Each row is a point on a landscape with many valleys, with its height.
A ball rolls from a point to whichever of its 2 nearest points has the largest drop for the distance, and stops where none of them is lower. Distance is the straight distance between rows; heights are no part of it.
j_618: [-21  -7  18   9  14 -16   2 -27   9  29  -6  -5   3 -48  20 -39  23 -29
  33  -8 -15]  height 236
j_471: [-42 -21  18 -67 -10 -72   1  -1 -22  15   5 -23 -39  -5 -35  14   3 -26
 -32   7  -2]  height 626
j_498: [-31 -46  16 -30 -28 -43 -32   9 -12 -27  26 -48   4  31 -13  10   3 -20
 -19   5  14]  height 635
j_862: [ -8   0 -18 -42 -37  -3   0 -11 -18  47 -15 -52  -4  15  12  21 -46 -17
  48 -26 -10]  height 379
j_99: [ 48  70  47 -25  49  36 -43   5  13  13  22  28 -13 -20   6 -16 -15  12
 -25  65  13]  height 290
j_943: [ 72  34   0 -39  24  35 -10  -3 -25  36   8  -1  13 -37 -10 -17  14  12
  -6 -11  47]  height 305
j_153: [ 25 -23  27 -71   1  41  13  13  33  31 -24  71 -22  -9  -6  -9  -3  21
  27  16 -28]  height 427
j_144: [-84  -1   3  20  23 -22  10  12  12  -6 -14 -32  -1   4   1 -26  24 -21
 -21 -18  -4]  height 603
j_76: [ 14 -24  12  19  -2 -50  19 -18  36  42   8  25  48  -3 -19  -9 -27  33
  71  15 -14]  height 193
j_652: [  7  -8  66  -2  10   9   6 -15  55 -29 -23  15 -32  13  20  21  17 -40
 -38 -15 -33]  height 130
j_42: [  5  12  19   7 -22  -2 -31  -5 -10 -33  14  19 -11  -5  26 -14  45 -39
 -33 -47   2]  height 258
j_662: [ 11 -39  43 -42   4  59  52 -36  44   4 -25  73 -54   6   1   9 -26   6
  24 -28 -31]  height 411
j_65: [ 31  13 -24  21   9 -28   8 -16 -28 -12  16 -23  45  -9 -17   5  -4   9
   5  53   9]  height 437
j_421: [ 13 -37 -14  41   8   4  35 -28  62  -3  18  -3  28   2  10   6  -3  -5
  18  64  23]  height 299
j_823: [ 28  72  19  41  11  47 -26   8   2  -6  36  32  21 -34  15  -5  -1  -2
 -42  50  -5]  height 233
j_214: [-53  20  11  28  25   0 -15  64 -15 -39 -45  16  -5  47  18 -39  10  13
 -21 -35  -3]  height 579
j_387: [ 41 -15 -51  -9 -10  -5  29   8 -21 -18  -3 -41   3 -23   2  40 -47  -3
  27  62  22]  height 399
j_988: [  0  49  -2 -27 -10  40 -25   6 -58 -33  34  -5 -53   1 -15 -15  20  11
 -31   9  20]  height 397
j_755: [-20 -13 -56  46  -8 -11  39  37  41   5 -35  -8  39  55  30 -11 -11  -8
  -4  -7  51]  height 253
j_28: [ 26  18  42   5  10 -19  37  -8  48  -4   0  18 -15  -8   6  61   5 -46
 -18  10  -8]  height 167
j_922: [ 16  -2 -13   6   6   6 -54  -4 -55 -50  25   7   3  18  46 -24  28  10
  41  -4 -12]  height 525
j_739: [-15 -28 -11  25   4  24  -5  10  54  -2 -21 -15  18  28  39  -9 -14 -14
  32 -15 -18]  height 333
j_340: [ 33   8  23  -9 -27  10 -22  23   5  -8 -32  50   0  33   6  10  33 -26
 -31 -58  -1]  height 210
j_727: [  1 -23 -31  42   5 -58  -5   4 -23 -68  17 -27  55  61  30 -20  10  32
 -27  40 -21]  height 448
j_463: [-34  11  -2   5 -25   0 -35   8  24  21 -23  15  18 -35 -28  47  -9  -9
  -9 -27  -4]  height 300
j_203: [ -1   2 -38  24 -33 -22  -4  41 -18 -15  -1 -33  45  65  20  31 -22  22
  11 -33   7]  height 524
j_448: [ 29   7  31 -25  45  19 -24   9  14  16 -18  25 -11 -32  19  18 -14 -13
 -22  86 -18]  height 329
j_870: [  2  45 -20   3 -12  44 -42   1 -69  -5  20  14 -30 -33 -12  14  -5  19
  -8 -39  27]  height 349
j_450: [-23 -37 -11  -1 -19  -8 -32  15 -50 -77  40 -15 -46  17  31 -36   4  16
  18   0 -16]  height 543
j_542: [-19 -28 -25   5  -8 -36  12 -26   8  17  39 -66   6 -16 -33 -12 -18  16
  27 -13  22]  height 431
j_409: [ -9  30  -3  -4 -20  28  -3 -13  14  -8 -18 -20   7  -6 -17  51  20 -46
 -57  30  30]  height 316
j_504: [ 45 -16   2  26  25  42  50 -16  41 -27   7  -9  -4   2  21  52 -25  -3
   9  72  -7]  height 336
j_350: [ 10  -1 -16  23 -20  25   2  43  10 -18   0  24  33  21 -16 -33  46  12
  25 -25  33]  height 492
j_733: [  6  12   6 -53  -1   6 -61  14 -44 -12  10  22  -9  29  11 -35  20  29
   5 -34 -14]  height 496
j_650: [  10   21  -23  -25   27   23   12  -17  -42   13   14  -64 -108   -7
  -22    1    2   57  -10   -4   -6]  height 456
j_107: [-52  24  29 -14   7  -3 -23  -3 -48  14   8  42 -34 -29  26 -55  24 -23
  -1  36 -21]  height 335
j_468: [-50 -11 -10  -2 -43  23 -41 -12  19 -31 -12 -28  -4  -1 -27  13 -15 -45
 -14 -35   8]  height 340
j_335: [ 46 -12  31 -52   3 -28  24   6   7  48 -24  43 -14 -45 -28   4 -28 -19
  -7  12  41]  height 243
j_78: [-13  62 -22  25  17  27  -9  -4 -48  16   4 -22   9 -27 -17  21   4  24
 -30  -4  -4]  height 267
j_116: [ 51 -26  16 -22  23  89  32 -28  43 -38  10  36 -31   2   6  37 -29   6
   5  24  -5]  height 370
j_366: [-40  -6 -11  22  21 -40  22  -7 -42 -28  54 -25  -8   7  -3 -35  37  39
 -12   9  -6]  height 334
j_703: [ -6 -31 -25 -34 -58  18 -42 -29   5  -5   1 -12 -17 -27 -46 -27 -25 -35
  15 -15  21]  height 371
j_547: [ 39  23   9 -26  10  45  10 -26  -4  32   0  -6   3 -25 -17 -11  17 -40
 -40  24  34]  height 250
j_851: [ -7 -28  -9 -60  11 -11 -12 -13 -23  28  16 -28 -11 -20 -29 -24   6  14
  36  -6   7]  height 398
j_425: [ 32  68   7  13  20  26 -26  -8 -52   8  29 -28  -9 -53   5  -8  -7  -3
 -55  50  15]  height 151
j_432: [-52 -11  15 -47   4 -19  -6  -1   5  46   3 -33   8   5 -17 -22  30 -36
 -35   6 -18]  height 616
j_954: [-10 -21 -12  22 -34   2 -15   4  -8 -10 -26  -4  21  -8  14   7  -9  -5
  54 -12 -33]  height 361
j_257: [-11  -3 -63  47 -29 -45   0 -11 -33  -4  26 -11  65  19  -1  42 -32  43
   7 -19 -11]  height 488
j_188: [-58 -31 -39  47 -34 -60  -6  14 -16   4  19 -41   3  19 -13  20 -26  51
  19 -42 -16]  height 447
j_900: [-40  34 -14  17  18  -3  23 -27 -52  13  11  -3  -8 -63   5 -49  36 -25
   9  38 -17]  height 288
j_456: [ -9  30  35 -32 -49   0 -31  29  -9 -27 -11  25 -20  13  45  10  -1 -35
 -56  30 -41]  height 646
j_705: [-14  28 -35  -6 -22  12   1 -22  -8  26  -2 -60  23  15 -31  71   3 -23
 -18   3  22]  height 381
j_420: [-36 -18 -18 -41   5   9 -24  32 -20 -27  20  18   0  30 -18 -36  32  25
  -6  24  -9]  height 464
j_769: [-23 -25  30 -33 -43 -21 -39  14  -5 -59   3 -11 -34   4  -2  -3   5 -34
 -55  30 -18]  height 642
j_122: [ -1 -30  68  42  21 -13  19 -25  57 -45  -3  55 -29  -1 -12  36   7  -4
 -59 -16 -13]  height 165
j_972: [-56  26 -32  53  26 -32   6  39  -3 -20 -54 -27  16  28   9 -46   9  -9
 -27 -39  27]  height 591
j_738: [ 13 -28  10   5 -26  21  18   7  79  -6 -24  37  -3  26   0  -5   6 -26
 -13 -56  18]  height 152
j_601: [-18   1 -14  28 -18  16  42   6  55  34 -36   9  22 -16 -27  42 -15 -28
   1  17 -11]  height 256
j_39: [ 34  31 -42  -4  -2 -15  44 -16  -8  35 -19 -52  18  28  17  34  22 -44
   8  10  20]  height 434
j_816: [ 20  34  21 -28 -24  61  -1  21  11  29 -14  77  -9 -22 -10 -17   3   3
 -11  49   1]  height 446
j_37: [-12 -15  14  19  -9 -23 -11  14  54  21 -53  56  17   8 -10 -25  -8 -19
   8 -81  19]  height 101
j_416: [-57  -3 -18  13  37 -24 -11  33 -39 -46 -20 -34 -33  45  12 -10   4  40
 -21 -57 -26]  height 563
j_807: [ 24 -14  -3 -23  26   5  -8  -4 -14  -3 -13 -35   3 -20  33  27 -34 -10
   4  99 -13]  height 362
j_244: [-20  15  -1  -4 -21  54 -16  20  -4   6 -26  58   9 -21 -33 -34  24  -5
  11  -7  -1]  height 468
j_433: [ 55 -34  62 -26  15  46  15 -26  28 -22   7  66 -59  24   8   9 -10  -6
   7   1  -4]  height 395
j_396: [  5 -12 -39  42  20 -31  -6 -21 -40 -52  38 -63  -7  34  13  -8   2  53
 -21  22 -34]  height 402
j_827: [ 21 -11 -50  13  -4 -62  42 -51 -30   5  31 -59  13 -35 -26  -2 -14  23
  -8  14  16]  height 462
j_325: [-37 -33 -26  42  -7 -20  13  18  37  -3  -8 -39  62  48  26 -40 -22  -7
  36 -41  31]  height 298
j_982: [ 36   8  19  20 -22 -30 -33  11 -25 -27  22  40   4 -14  -8 -12  24  -4
  -9   8   6]  height 296
j_124: [ -4 -27  -4  25 -22 -22  52  41  60   0 -28  27  13  67  -9 -11 -12  13
   1 -38  55]  height 204
j_744: [-25 -15 -11  -5   5 -33  33   4   6  25  23  -8  11   7  12 -68  23   0
  57  29   3]  height 183
j_157: [-60 -38 -15 -33 -21  25 -17   4   1  17  25 -24 -16  26 -37 -43  12  15
  31   1   0]  height 432
j_241: [-35 -29  15   3  28 -59   7  14 -18   5  37 -11  29   9 -22 -43  29  29
  19  44  15]  height 259
j_881: [ -1  12  19  65   7  11  66   7  68  15 -24  22  28  14  13  69   0 -39
  -4  -7 -10]  height 214
j_95: [ 39 -19 -31   1 -19  -5  28   7  10   7  45  -3  49  25 -22 -15  17  22
  45  -6  37]  height 516
j_556: [ 18 -21  35   1  46  11 -11 -15  35  18 -34  35 -22 -33  42  40 -36  12
  38  -8 -63]  height 268
j_21: [ 58  50   9 -17  15  32 -42   4 -47  48  -7  35  15 -35  20 -11  11  28
  13 -19 -12]  height 348
j_664: [-25  -6  21 -64  30 -25 -20 -19 -41  30   1   2 -42 -53 -12 -50  16   9
  -3   6 -17]  height 367
j_206: [ 46  47   8  53  52  31 -12 -35   1  21  29   3  41 -47  26  19  -4   4
 -44  24 -22]  height 297
j_718: [  4  49  -3   2  14  32   1  -8 -60   0  22 -47 -63   0   1 -20  49  37
 -33 -44  -1]  height 433
j_773: [-24 -14 -21  11  12 -17 -25  18 -14 -43 -29 -45  32  32  15   3  -9   2
   0 -82  -7]  height 546
j_38: [ 27  11  -2  -4 -16 -23  -6  -2 -14  10  -6 -11  17   2  22  50 -10 -16
  31 -48 -16]  height 344
j_110: [ 61  10  33 -22  42  21  58   6  21  32 -27  55 -23 -35 -40  23 -26   5
   2 -12  27]  height 275
j_809: [ 55  37  33  16  25  42 -17   1   1  37 -11  46   0  -8  31  32 -35  32
  24  -7 -33]  height 306
j_405: [-75  -3 -20  -1 -28 -22  -3  -9 -29  28 -15 -38 -13   2 -15  18 -20  10
  22 -48  -1]  height 414
j_836: [ 28 -19  11 -46 -11 -24  22  -6  37  24 -22   6   1   3  -6  24  -7 -36
   9  15  18]  height 209
j_780: [  8 -18  23   5  27 -26  19   4  53  22  -9  32   7 -13   0  32 -33  34
  52 -30 -33]  height 239
j_668: [ 31 -40 -28  65 -28 -29  55 -33  46   6  17  19  41 -12  -7   6 -23  40
  46  19  23]  height 251

Where does a ball stop that starts at each point below?
j_703 | j_652
j_954 | j_37
j_769 | j_38
j_244 | j_76
j_416 | j_38
j_420 | j_744
j_827 | j_744
